A landscape with many valleys, sampled at points; each row gives a point and its height.
From any point a ball rolls to the lowest of the 2 points nearest to it. It stops when none of these is lower. Distance is the straight distance between rows; heights are no part of it.
lalid: [-1.84 -2.60 -0.86 -1.57 -2.77  4.02  0.51  2.86  0.36 -0.61 -1.68  0.95
  0.69 -2.96 -1.37 -0.46 -1.86  0.52 -3.52 -1.00  1.83]  h=7.36
teb: [-0.86  2.13 -2.93  3.28 -0.14  1.13  0.03 -2.63  3.87 -0.67  1.10 -1.50
 -1.75  3.52  0.37 -0.17  2.33 -0.76  4.12  0.02 -2.07]  h=6.16
nek: [ 0.00  3.93 -1.07 -1.52  1.31  2.15  0.81 -3.10 -1.00 -0.78  1.40 -0.39
 -0.69  1.87  0.12  0.37 -1.79 -1.08  1.30  3.71 -2.93]  h=5.87
mib: [-2.35 -1.43  2.46  3.47 -0.32 -0.28  0.77  1.25 -0.10 -0.44  0.65  1.83
  4.64 -0.75  0.84  1.24 -0.35 -0.44  2.16  0.15 -1.89]  h=7.90
fisu: [-1.71  3.48  1.50  1.16  1.31 -1.54  1.50  1.04 -0.59  2.96  1.06 -1.70
 -0.41 -0.31  1.03  1.24  1.20 -2.00  1.98  1.83 -0.57]  h=1.54
Fusa: [ 3.75  0.97  0.58  0.37 -1.07 -1.97 -1.16  1.38 -2.76 -0.26  0.02  0.49
  0.48 -1.64  2.39  0.45  2.56 -0.58 -0.80 -1.32 -1.00]  h=2.81
dasud: [ 0.73 -1.38 -0.83 -1.31 -0.22 -2.02 -1.11  0.18  0.05 -0.31 -0.15 -0.28
  0.62  1.86  1.47 -0.20  0.66 -1.25 -4.70 -2.41  3.06]  h=1.67
pip: [-0.83 -0.63  1.02  0.04 -0.63 -1.22 -2.54 -0.26 -0.63 -0.40  0.32  1.25
 -0.93 -1.90  1.03 -0.82  1.01 -2.04  1.03 -2.90  1.01]  h=2.02
nupe: [ 0.57 -1.08  1.39  2.63 -0.68  3.07  0.79 -1.07  0.76  0.88 -1.55 -0.57
 -0.69  2.79 -0.92 -1.94 -0.02  0.07  0.58  0.70 -0.43]  h=6.55
Zus: [ 0.22  2.46 -4.09 -0.94  2.05  0.68  0.98 -0.13 -1.67  1.76  0.40 -2.18
 -2.87 -2.77 -1.38  0.18 -0.58 -1.57  0.40  2.73  0.24]  h=5.99
dep: [-1.79 -2.13 -1.02 -1.25 -2.22  2.76 -0.93  1.92 -0.96  1.20 -0.56 -0.66
 -0.46 -0.45 -3.72  0.31  0.53  1.76 -2.20 -0.76  0.29]  h=7.02
zimo: [-1.94  0.78 -3.74 -1.89  1.15 -0.84  2.46  1.42 -3.14 -0.74  0.58 -0.39
 -3.44 -0.46  2.14 -1.54 -1.19 -2.23 -1.17  2.84 -1.80]  h=6.54
pugul: [ 0.70  0.68  0.75 -1.31 -1.89 -0.58 -1.63  0.31  0.02  0.69 -0.74  1.52
  1.19 -1.24 -3.18  2.59 -1.30  0.83 -2.10  3.36  1.68]  h=4.82
tar: [ 5.43 -1.15 -2.81 -0.95 -0.56  0.37 -0.12  1.59 -4.07  1.06 -0.82  0.50
  0.88 -1.98  1.65  0.48  1.56  0.18 -0.76 -1.29  0.67]  h=3.41
gevor: [-1.25  0.26 -6.71 -2.81  1.70  0.06  1.81  1.66 -1.99 -0.99 -0.42 -2.27
 -3.72 -2.73 -0.74 -0.76 -0.03 -1.63 -0.47  2.82 -0.53]  h=6.25
zuvi: [-4.19  1.59 -3.12 -0.57  1.51 -1.93  1.05 -0.36 -2.60 -2.09  1.36 -2.44
 -4.15 -2.10 -0.13 -1.59 -1.48  0.20  0.01  2.56 -2.76]  h=6.81
gepi: [ 2.92 -0.79 -0.86 -1.44 -1.45  0.93  0.42 -0.05  0.35 -0.42  0.17  0.18
  2.67 -0.35  2.32  2.65 -1.47  2.38 -0.71 -2.80  2.85]  h=2.23
tig: [ 3.59 -0.45  0.05  0.26 -0.90 -0.65 -1.40 -0.56 -0.76 -0.14 -0.68  0.52
  3.44 -0.78 -0.28  2.92  0.87  2.06  3.57  0.79 -1.00]  h=4.74
Vofaz: [ 2.26 -0.18  2.91  0.45  1.04 -0.62 -4.75 -0.32  1.56 -1.60 -2.18 -0.69
 -1.04  0.48  1.09 -0.35  2.01  0.69 -2.75 -3.40 -3.74]  h=3.42
nom: [-0.79  1.81  3.26 -0.82  0.29 -1.53  2.79  1.78 -0.02  1.72  0.71 -1.14
 -2.40  0.70  0.44 -1.40  0.53 -0.56  1.34 -0.09  3.26]  h=1.60
pubim: [ 2.86  0.30  2.01  0.01 -0.42 -0.33 -1.81 -0.45  1.91  0.07 -0.79  0.95
  2.15  1.13 -0.25 -0.24  1.67 -0.48  4.79  0.45 -1.53]  h=5.02
Susav: [ 1.53 -0.64 -1.24  1.84 -0.81 -1.28 -4.48 -2.19  1.64  1.16 -2.87  0.28
  0.16 -0.52  0.75 -0.78  2.90 -0.21  0.52 -3.34  0.86]  h=2.11
Zava: [-2.08  0.83 -5.13 -2.61  3.97 -0.95  1.18 -1.37  1.62  0.07  2.02 -2.04
 -0.06 -1.45 -3.82 -0.53 -1.12 -1.28 -2.45  1.32  0.64]  h=5.63
Ruf: [ 3.15 -1.88  0.30 -1.86 -0.44  2.62  0.22  0.77  0.93 -2.91 -0.51 -1.27
  2.81 -0.64 -0.36  1.78 -1.50  0.26 -2.66 -2.82  2.87]  h=1.40
somap: [-1.83  0.07 -1.53  1.61 -1.69  0.94 -2.06 -1.06  1.41  0.39 -0.73  0.50
 -2.29 -1.51  0.58 -0.47  2.79  0.25  1.66 -3.12  0.61]  h=1.21
Lag: [-0.69  1.02 -4.19 -3.48  1.76 -2.21 -1.07 -1.59 -0.76 -0.60  2.55  0.32
 -2.62  0.68 -3.13 -0.86  0.15  0.66  0.53  1.93 -2.15]  h=5.09
pilus: [-2.68 -0.07 -0.96  0.82  1.56  0.13  1.86  0.92 -0.54  2.96 -0.68  0.36
 -1.55 -1.41  3.57 -1.29 -1.24 -2.42  1.89 -0.21  2.64]  h=5.14
mogaz: [-1.65  0.98 -1.89  0.23  2.14 -1.18 -0.26 -2.18  0.26  1.91 -0.96  0.14
 -2.13  0.97  0.47 -1.23 -2.58  1.25 -1.30  3.02 -0.18]  h=4.17
zev: [-2.25 -0.75 -2.46 -3.31  3.63 -0.02  2.94 -0.69  3.21  0.49  2.94 -0.02
 -0.08  0.53 -3.19 -2.37 -1.71 -1.62 -0.22  1.43  1.46]  h=5.86
vom: [-1.59 -0.26 -4.71 -2.89  1.44 -3.21 -0.68 -1.23  1.21  0.82  2.02  0.56
 -2.07 -1.90 -2.54 -0.82 -0.10  0.06 -1.09  0.64  1.54]  h=5.36
zeg: [ 0.32 -2.57 -0.46 -0.99 -1.30  2.78  0.40  0.81  0.48  2.40  0.87 -0.13
 -0.78  1.31 -3.01 -2.04  0.76  4.33 -0.24 -0.93 -1.10]  h=6.72
res: [ 1.10 -0.18  4.61  0.68 -0.51 -1.39  1.62  0.86 -0.29  0.16 -0.04  1.24
  1.16  2.51 -0.05  0.29 -0.31  1.34  0.84  1.21 -0.75]  h=7.11
Pim: [-0.20 -0.24 -1.78 -2.68  3.52  0.67  2.43 -0.22  0.78  2.01  3.30 -0.90
 -1.42 -1.48 -4.57 -2.38 -1.76  1.25  0.91  2.52 -0.19]  h=6.13
busig: [-1.62  1.37 -2.30 -0.10  1.65  0.01  3.26  0.50 -1.03  1.93  1.56 -0.05
 -2.72 -2.91  0.69 -2.30 -0.64 -2.29  1.47  2.01  2.06]  h=5.65
vur: [ 0.45  1.26  1.36  1.62 -2.55  2.40 -0.90  1.03 -0.53 -0.80 -1.62  0.78
 -0.48 -2.98  0.51  1.92 -0.52  0.18 -2.03 -1.05  2.36]  h=3.83
duvu: [ 0.05  0.20  1.15  2.68 -0.66  0.30  0.37 -0.96  0.13 -1.23 -0.62  1.69
  0.20  1.31  3.87 -0.54 -2.45 -0.11  2.70  0.34  3.27]  h=3.81
mir: [ 0.55 -0.57  0.72  0.47 -2.97  0.12 -1.32  1.11 -0.88 -0.82  0.76  1.53
  2.61 -1.80 -1.94  3.01  0.00 -0.16 -3.15 -0.26  1.28]  h=4.38
lisu: [-1.12  1.03  4.49  2.08 -0.35 -2.83  2.33  1.14  0.67  2.95  0.04 -2.18
  0.52  0.23  0.91  1.15  0.66 -0.58  0.65  0.09  1.65]  h=0.67
tid: [-1.09  1.35 -0.80 -0.87 -1.31 -0.43  2.28  1.39  1.36  0.89 -0.55 -0.51
 -2.58 -0.52 -0.15 -0.04  0.03 -1.39 -1.64  0.83  2.89]  h=2.39
Vunu: [-1.10 -0.18  2.51  0.23 -0.56  1.19 -1.57 -0.15  1.07  0.86 -1.96 -0.60
  2.37  1.91  1.86  0.29 -0.49 -0.07  3.93  0.69 -1.56]  h=5.31
gisul: [ 0.73 -1.59  3.78  0.21 -0.91  1.28  1.03  0.90 -1.24 -1.69 -1.36  0.72
 -0.02  1.28 -1.60 -2.85 -0.75  1.77  0.61  0.26 -0.85]  h=6.85
fuga: [-0.55 -0.17 -0.24  0.75  0.77 -0.47  2.86 -0.15 -0.04  0.15 -0.61  0.60
 -1.36  2.74  5.04 -2.42 -1.96 -2.05  0.85  0.15  2.93]  h=4.45
raf: [ 0.84 -1.47  1.15  2.38 -1.21  0.85  1.12  0.11 -0.55 -0.45 -0.13  0.69
  1.37 -1.49  2.21  1.71 -1.18  1.15  0.92 -1.09  2.22]  h=3.08
koli: [ 0.26  0.99  0.38  3.35  0.69  1.70  1.48 -1.64  2.16  1.08  0.15 -0.22
  0.08  3.69 -0.97 -1.46  3.41 -0.63  2.17 -0.28 -2.41]  h=6.31
rori: [ 4.58 -0.09 -2.13 -2.01 -1.90  0.76 -1.11  0.58 -3.17  1.37 -1.14  0.41
 -1.30  0.70 -1.06  0.36  0.76  1.05 -2.96 -0.31 -0.26]  h=4.00
Fuvi: [-3.72 -0.68 -0.41  0.30 -0.15  0.48 -0.20  0.36 -0.81  2.30 -0.15  1.98
 -0.51 -0.86  0.48 -0.83 -1.96  1.69 -1.91  2.44 -0.77]  h=3.17
ror: [-1.14  0.03  0.18 -0.07 -0.47 -1.29  0.04  1.50 -0.43  1.45 -1.06 -1.10
 -1.17  0.51  3.05 -0.16 -1.18 -0.37 -3.04 -1.17  2.46]  h=2.66
Kelit: [ 1.04  0.72  1.99  0.17 -1.96  2.10 -1.29  0.13  1.82 -0.85  0.37 -0.12
  1.54  0.55  0.34  1.19  1.05  1.14  0.58 -3.84 -0.35]  h=1.25
mepa: [ 0.27  3.77 -2.46  0.40  0.02  0.66 -0.37 -3.77  2.54 -1.89  1.48 -0.21
 -1.04  3.05 -0.93  1.41  0.75 -0.95  2.02  2.48 -1.92]  h=6.03
pur: [-0.03  0.43  1.41  0.55  0.93 -0.50 -1.58 -1.20 -0.08  1.57 -0.49  0.48
  1.58  0.62 -2.08  1.46 -1.12 -0.09 -0.49  3.73 -1.37]  h=5.12
vekod: [-3.89 -1.16  0.85  0.55  0.08  2.00  0.96  1.02 -0.33  0.64  0.47  0.50
  1.59  0.26 -1.29 -0.74 -0.99 -1.59 -0.43  0.85  0.40]  h=2.06
Makir: [ 4.86 -1.17  2.19  0.89  0.14  0.52 -1.55  0.17 -0.60 -3.05 -2.20 -0.63
  2.42 -1.26  0.30  3.22  0.66  2.22  0.94 -1.79 -1.09]  h=4.37
Pevil: [-0.58 -1.51 -1.20 -1.87 -0.16  2.25  3.48  0.79  0.73  1.33  2.43 -0.64
 -2.20 -0.04 -4.86 -2.52 -0.41  2.60 -0.42  1.30  0.66]  h=6.41
vonef: [ 0.20 -1.19  2.17  2.29  0.20 -3.64  0.30  2.09  0.89 -0.57  0.50  1.03
  5.45  0.46  1.59  1.86  1.07  0.64  0.51 -1.13 -2.71]  h=7.71
rebu: [-1.90 -0.70 -0.15 -0.16 -0.25 -0.78 -0.53 -0.17 -0.24 -1.78  0.27  0.74
 -0.89  2.30  0.33 -1.16  1.65 -3.41 -1.74 -2.53  1.96]  h=1.99
tapob: [-1.97 -0.80  2.48  1.07 -1.12  1.49 -0.19  0.67  0.23 -0.38  1.98  0.95
  1.01  1.81 -0.88 -0.15  1.70 -0.39  0.05 -1.99 -0.94]  h=1.26
minad: [ 1.98 -0.22  1.94  2.61  0.12 -2.72 -3.58 -1.99  0.89 -1.23 -2.33  1.00
 -0.99 -1.14  2.13 -0.32  3.13 -1.02 -1.63 -3.60 -0.94]  h=2.84
Dovo: [-0.42  2.19 -0.67 -0.87  2.60 -1.80 -2.14 -2.19 -1.50  1.85 -0.28 -1.06
 -1.05  0.15 -0.95 -0.64 -0.29 -0.35  0.54  3.25 -1.65]  h=4.73
fep: [ 2.57 -1.40  3.66  1.18 -0.43  0.51 -2.78  0.10  0.50 -2.89 -1.75  0.13
  0.30 -0.94  0.14  2.17 -0.41  0.79 -2.26 -2.46 -2.79]  h=3.92
remal: [ 0.55 -1.96  2.99  1.50  0.24 -4.78  0.20 -0.57 -0.29 -3.94 -1.49  1.61
  3.55 -0.34  1.72  1.61  0.31  1.80  0.78 -2.40 -1.92]  h=7.51
suz: [ 1.74 -0.28  3.79  0.57 -0.38 -2.15  1.19  0.65 -0.49 -4.43 -0.93  1.13
  2.87  2.09  1.64  1.01 -0.49  2.65  1.95  0.22 -2.91]  h=7.32
tik: [-0.58  0.93 -0.45 -0.41  0.34  1.51 -0.66 -1.36 -0.30  0.00  0.66  0.27
  0.47  2.36  2.32  0.25 -1.76 -0.41  2.43  1.71 -1.28]  h=5.62
Zese: [ 0.45 -2.01  3.19 -2.12 -0.79  2.68 -1.67  0.61  0.96 -2.09  1.91 -1.92
  3.00 -0.76 -0.01  1.26  0.27  0.20 -1.90 -4.08  0.67]  h=0.44

Where does a ball stop that starts at each point below?
zeg | Zese
Lag | Zese
pur | Zese
mepa | somap
vonef | somap
Makir | somap
